Points on a hilly landscape, in no order, each with its height.
From any point a ball takes the steepest step (drop divided by distance) to one of its 2 nearest points. It stops when none of these is lower. Distance is the straight distance between rows; heights are no part of it.
Z_25: [ -3   8  30  -5   3   3  14  22   9 -19  12 -13  -5  18 -24  15 -27  -4
 -11 -13]  (h 786)
Z_92: [-13   8 -28  13   8   9  13 -34 -16   8  -6   6  -7  11  18  23  47  -6
  35  28]  (h 341)
Z_833: [ 17  11   6  14  12 -21 -38  -9   4  19 -11  13 -10   1 -18 -36  -4   6
 -41 -21]  (h 863)
Z_356: [  0  -6  -5   1  -3   4 -11 -11 -27  10 -23   5  -8  43 -19  16   6   6
 -30 -20]  (h 383)
Z_473: [ 43  -2  37  11   5  11  -5   7 -17   4 -12   8  18  -9 -26 -17 -13   8
 -19 -21]  (h 668)
Z_371: [-27  16 -38 -20   0   8  -6  19 -14  -7   7 -15 -25  31 -10  24  17  16
 -16  28]  (h 365)
Z_8: [-32 -19 -19 -24 -16 -11  17  17  17 -30   4 -25 -10  -1  33  23 -10  -7
  33  34]  (h 658)
Z_661: [ -7 -46  15 -31 -13 -15  -4   5 -12   4  -2 -11  -3  16  -1 -27 -44  15
 -34  -9]  (h 579)
Z_846: [  2 -34  18 -15  -2   4   0  16  -5   0  -3  -7  -5   5  11 -13 -33  12
 -12   5]  (h 612)
Z_39: [-14  13 -18  14   0  -9  16 -28   0  -3  -4  -1   6 -13  30  31  37 -22
  48  21]  (h 407)
Z_527: [-12   4   5 -36 -17   1  36  15   1   6  35 -11  -5   2 -31   4 -35  21
   6 -27]  (h 740)
Z_634: [ 32   1  38   5  13  10   7  -8 -17  26  -2   4  23 -22  -4 -36  -5   4
 -10   9]  (h 701)
Z_207: [ 10 -14  43  15   1  -5   8  18   5 -35  -6  -7  15   3  -8  19 -15 -19
  -5 -32]  (h 817)
Z_988: [-25   0 -33 -17   6  23  16   2   0  17  12   4 -11   0  14 -13  -7  19
  21  50]  (h 284)
Z_895: [ 35  20  19  26  20  15  -2  19 -31 -17   2  -2   5   9 -19  29   7 -11
 -14 -30]  (h 599)
Z_701: [ 17   1  14  16   5 -11 -41  13  21  -2 -18   7  -6  -4  -6 -22   0 -10
 -36 -10]  (h 855)
Z_131: [-12 -17  11 -19  -4  14  47  -4  -3 -21  15   3  15   4 -14  23 -18   8
  37 -11]  (h 710)
Z_973: [-25 -30 -20 -12 -11 -12  -1  -4   5 -11   0 -11  -8  11  24   5  -3   5
  16  20]  (h 97)
Z_502: [ -5  -4  -2  -4   1  21  -6 -19 -38  10  -8 -11 -13  59 -19  38   6   5
 -11 -14]  (h 327)
Z_883: [-22   0 -32 -12   1 -18 -19  11  -1  -5   2 -21 -17  30   9   8  10   1
 -17  25]  (h 413)
Z_325: [-20  -6  -2 -10 -10   4  14  20  23  -9   5 -18 -11  -6  32  -2  -9 -10
  27  36]  (h 638)
Z_374: [ 18   3  18  20  22   3 -23  12   1 -11 -12   5  -8   8  -4   4   5  -6
 -26  -4]  (h 844)
Z_801: [  6  12  15  -9   4  17  15  32   6   6  22   0 -16  11 -20   1 -26  11
  -9 -10]  (h 770)
Z_215: [ 38  35  17  36  22   7  10   0 -24 -36  -6 -15  24 -28   1  16  15 -33
  -7 -10]  (h 549)
Z_74: [ 16 -32   8  11  -4 -20  13 -26  -5 -15 -23   4  33 -20  36   0  20 -16
  38   6]  (h 448)
Z_212: [-35  -6 -53 -24 -20 -18  11  -3 -16  -9  16 -12   3   8  -7  29  14  22
  14  12]  (h 140)
Z_946: [-17 -15   2 -31 -13  18  48   7  -9  -4  27 -12   6  -6  -2  10 -18  16
  41  15]  (h 693)
Z_960: [-11  27 -38   1  13   8   1 -16  -4  39   9  10 -15   0 -12 -12  15  24
  -2   3]  (h 369)
Z_888: [ -3 -12  -6   3   0  32   1 -14 -30  19 -23  15  -1  32  -8  19  22  11
 -12  -3]  (h 385)
Z_776: [ 31   8  31   4   6  24  25  -6  -4  23  15   7  14 -18   1 -32  -2   5
  14  21]  (h 718)
Z_903: [ -8 -48   0 -15 -11 -32 -20   0   4   1 -18  -9   5   6   6 -16 -27  14
 -22  -2]  (h 548)
Z_188: [ -9   1  -9  14  16   6 -10  13  33  -5 -11  -8 -31  -8  34  -3  14 -19
   5  54]  (h 587)
Z_427: [ 14  45  24  -8 -16  -3  -4  22  18  11  34   7 -12 -19 -27 -22 -23   1
   1 -28]  (h 885)
Z_73: [ 28  30  15  26  13  11 -19  -6 -27  -3 -10  10   2  21 -25  16  11  -1
 -25 -36]  (h 619)
Z_62: [ 11  27  10  26   2  -7   9   4  22 -44  -6  -1  13 -30   8  28  27 -31
  22  -7]  (h 486)
Z_783: [-11 -26 -10  -3  -7  -3   8   5  15 -29 -11 -13   2  10  20  21  -1 -20
   3  17]  (h 209)
Z_858: [ 49  13  24  25  19  15   1  -2 -23  19  -1  16  13 -29 -14 -28  -5   1
 -24 -12]  (h 684)
Z_152: [-20  25 -23  -9 -12 -19 -21  -2  23   3  15  -4  -2 -21 -18  -7   5   4
  -1 -32]  (h 183)
Z_970: [ -4  24 -10  -8   7  -1  -5  10  -7  16  21   6 -16  14 -37  12  -9  13
 -19 -45]  (h 370)
Z_550: [  3  22 -17 -15   9  12  -3   9  -4  29  20   6 -24  16 -36 -15 -11  29
 -16 -19]  (h 333)
Z_987: [ -7  21  -5   3  -6 -38 -21 -17  20  -5   3  17  -2 -29  -3  -7   1  -9
  -3 -32]  (h 236)
Z_938: [  6  11  12  26  20  21 -10  20  20 -13 -15  -3 -13   4  26   6  23 -25
   9  39]  (h 551)
Z_517: [ -3  12   7  10  23  26  -2  15  12   2   6  -6 -11   3  19  -9   6  -2
   3  29]  (h 511)
Z_135: [ 15  -4  33   1 -34 -27 -13   0  40 -18 -19  -1  15 -29  17 -22 -15 -29
   1  -8]  (h 159)
Z_293: [-27   7 -42 -23 -18  -6  11  -1  -2   0  24 -11   0   3 -14   6  -2  27
   8  -8]  (h 66)
Z_523: [-29  10 -33 -21 -16 -26 -11  -4   6   1  15  -8   7 -17  -1 -11   1  12
   2  -6]  (h 134)
Z_698: [-17 -16 -34 -12 -20 -25 -37  -5  -2  -7 -18 -25 -15  31  16  11  11  -3
 -27   9]  (h 454)
Z_666: [ 16 -30  14  20  -1 -21 -13 -35  -4  -9 -23  13  30 -19  27   1  14 -13
  17 -14]  (h 482)
Z_241: [-11  -9 -27  -6  10  15  23 -17 -10  31  -7  -1  -6   7  23 -22   9  20
  11  47]  (h 332)
Z_173: [  6 -29  17   7  -1   1 -11   6   9  -7 -18   0  -1   2   4  -5 -15  -3
   1   8]  (h 616)
Z_91: [ 13 -21  15  22   1 -21 -28  -7  17 -29 -25  -2   6  -4  15  18  19 -27
  -9  -8]  (h 547)
Z_205: [  3  26   5  12  11   0  -6  13  21   1   3   6  -2 -16   1  -8   5  -8
  -5  -2]  (h 442)
Z_720: [-12   8 -31 -13   4   9   0  10 -14  18  21   3 -11  12 -14  -6 -16  18
 -13   8]  (h 286)
Z_622: [  2  28  13 -10 -23 -18 -13   0  26  14  21  10   0 -25 -11 -32 -22   1
  -5 -29]  (h 877)
Z_557: [-22  -7  -3 -30 -18   2  41   4  -9  -7  31  -6  10  -1 -26  27 -18  15
  26 -32]  (h 726)
Z_150: [ -2  29 -12   2  13  28   3 -12 -37  25 -11   9  -7  29  -9  15  31  10
  -6   9]  (h 331)
Z_839: [-10  14  -5  29   5  -7  13  -9   9 -34   3  -2  10 -23  20  34  33 -27
  39   8]  (h 453)
Z_526: [  2 -32  -4  16   6  -4  -7 -29 -14  15 -25  15   3   3  25  -6  14   1
  10  19]  (h 313)
Z_686: [ 14   0  25 -11   4  38  29  16  -4  17  11   8  -4  -6   8 -16 -14   7
  24  24]  (h 737)
Z_124: [ 25  14  17  24  16  -2 -20   1  -9  -4  -9   8  12  -5 -20   8  -5  -3
 -14 -44]  (h 635)
Z_767: [  0  -8  16  11  -4   0   7  15  32 -33 -14  -7   1  -5  14  18  -7 -18
  14   4]  (h 296)
Z_847: [  9  14   3  -5  10  15   2  21  22  14   6   6 -13  -7   7 -31  -7   0
   7  16]  (h 476)
Z_387: [ 33  -2  40  10  12  -8  -4  12 -14  -3   1   3  19  -8 -31   7 -20  -1
 -19 -45]  (h 652)
Z_320: [-19  -6 -20   0   5   5  -2  12   9   4  -1 -11 -18   9  36   2   8 -10
  19  51]  (h 614)
Z_34: [ 26  24  25  31  13  -2  -4  13   9 -37  -8  -8  16 -27  10  19  17 -33
  -4   0]  (h 517)
Z_732: [ -2 -22 -31  -8   6  34  29 -20 -27  33   0  14   3  21  -8 -18   2  32
  -8  11]  (h 288)
Z_331: [-26   2 -48 -13   4  17   5  13 -14  20  21  -9 -10   1  -2  -6   2  27
   5  28]  (h 243)
Z_785: [-18  13 -26  -9 -10  22 -11 -15 -34  10   1   8 -13  42 -17  35  15   8
 -13  -8]  (h 261)
Z_352: [-12  22 -12   5  12  -4  -8 -20   3  16   8   8  -9 -13  -1 -10   8   4
  -4  -9]  (h 405)
Z_363: [  2 -21   4  -5  -6  -6   3 -26   1  16  -9  18  13 -19  18 -24   6   5
  14  17]  (h 368)
Z_838: [  3 -33  -7   0  12  25   4 -19 -18  33 -15  14   2  26   0 -27   3  26
  -9  17]  (h 228)
Z_95: [ 13   2  25 -11 -45 -36 -25 -13  34   0  -8   7  13 -34   5 -38  -6 -18
   1 -27]  (h 231)
Z_999: [ -1  12 -37 -11   7  29  22 -12 -22  52   5  11 -12  13 -11 -21  10  35
  -5  10]  (h 334)
Z_328: [  5  23  12  14   4 -34 -22 -28  12  -2   3  19  26 -35 -11  -6  14  -5
  -4 -45]  (h 281)
Z_896: [ 14  15  19   7 -16 -36 -23 -22  20  -4  -2  14  21 -42 -13 -34   0 -26
  -6 -33]  (h 280)
Z_400: [-18 -50 -20 -30 -13 -36 -10   3 -15   1  -6 -20  -6  20   5  -6 -10  20
 -24   6]  (h 520)
Z_76: [ 16 -32  11   5  -3  -3  21 -32 -13  14 -15  10  35 -20  20 -14  19  -2
  23   8]  (h 408)
Z_792: [ -8 -15  28   6   6  -3  14  17  11 -34   3 -11  -4  12  -6  33 -30 -12
   4 -13]  (h 802)
Z_468: [  4  -7  25  11 -11  -8  -5   9  37 -17  -3  -3  10 -27  24  -7  -6 -31
   9   8]  (h 242)
Z_539: [-11  14 -20   6  13  23   9 -12 -15   6 -12   4 -10  24   2  25  26   6
  14  25]  (h 256)
Z_822: [ -7  19  10 -22  -6  11  33  29  14  -3  32  -4 -13  -1 -16   8 -28   3
  22 -14]  (h 754)
Z_119: [ 14 -28   7   4   6   2   0 -20 -17  29 -19  17  12   0  -6 -33  -5  15
  -8   1]  (h 149)
Z_643: [-29 -20 -43 -24 -17  -9   4  -3  -8   6  13 -11   3  10  10   3  12  22
  14  33]  (h 187)
Z_127: [ -8  21  21 -10 -15   3   5  30  35 -17  21  -9  -5  -8 -10   7 -14 -21
   4 -13]  (h 903)
Z_989: [  6  47  21  -8 -13   7  -5  25  42   5  27   9 -11 -12 -15  -8 -13 -17
  -3  -5]  (h 894)
Z_434: [ 10 -28  13  10 -17 -30 -14 -20  14 -25 -19   1  24 -21  14  15   0 -23
   2 -14]  (h 515)
Z_862: [-31 -20 -10 -22 -11   6  36   4   2 -21  14 -10  -2   0  21  20 -12   9
  39  28]  (h 676)
Z_985: [ 13   3  29  17  15  10  -5  25   4 -29  -8   0   1   6 -11  12  -7 -21
  -6  -5]  (h 831)
Z_928: [  9 -35  12  22   1  -6  -8  -2   8 -15 -25  -4   2  12  30   3   8 -15
  -5  10]  (h 585)
Z_351: [ 14  -9   7  15  19   7   6 -32 -27  19 -18  16   6  -1   5 -15  18   5
  -1   5]  (h 234)
Z_981: [ 44  42  23  35  25   9   0  18 -11 -24  11  -1   7 -18 -12  16  12 -21
 -14 -27]  (h 576)
Z_159: [-19 -23 -18 -17 -18 -26 -34   6   0  -8   2 -21 -15  15   1   1 -15   5
 -24  -4]  (h 488)
Z_974: [  6  16   2   0  -3 -14 -23  -2  14  13   4  23   2 -18 -17 -28 -14  -2
 -26 -22]  (h 870)
Z_496: [-11 -21 -26  -3  11   9 -12 -15 -17  30 -21   5  -8  16  12 -28  11  19
  -4  31]  (h 287)
Z_673: [-24  20 -38 -14  -3   5   0   7 -19   3  10 -15 -16  31 -17  33  11  11
 -16 -11]  (h 317)

For each start below, name the point where the ball stops.
Z_666 => Z_119
Z_846 => Z_785
Z_776 => Z_539
Z_981 => Z_539
Z_822 => Z_838
Z_427 => Z_838
Z_188 => Z_838
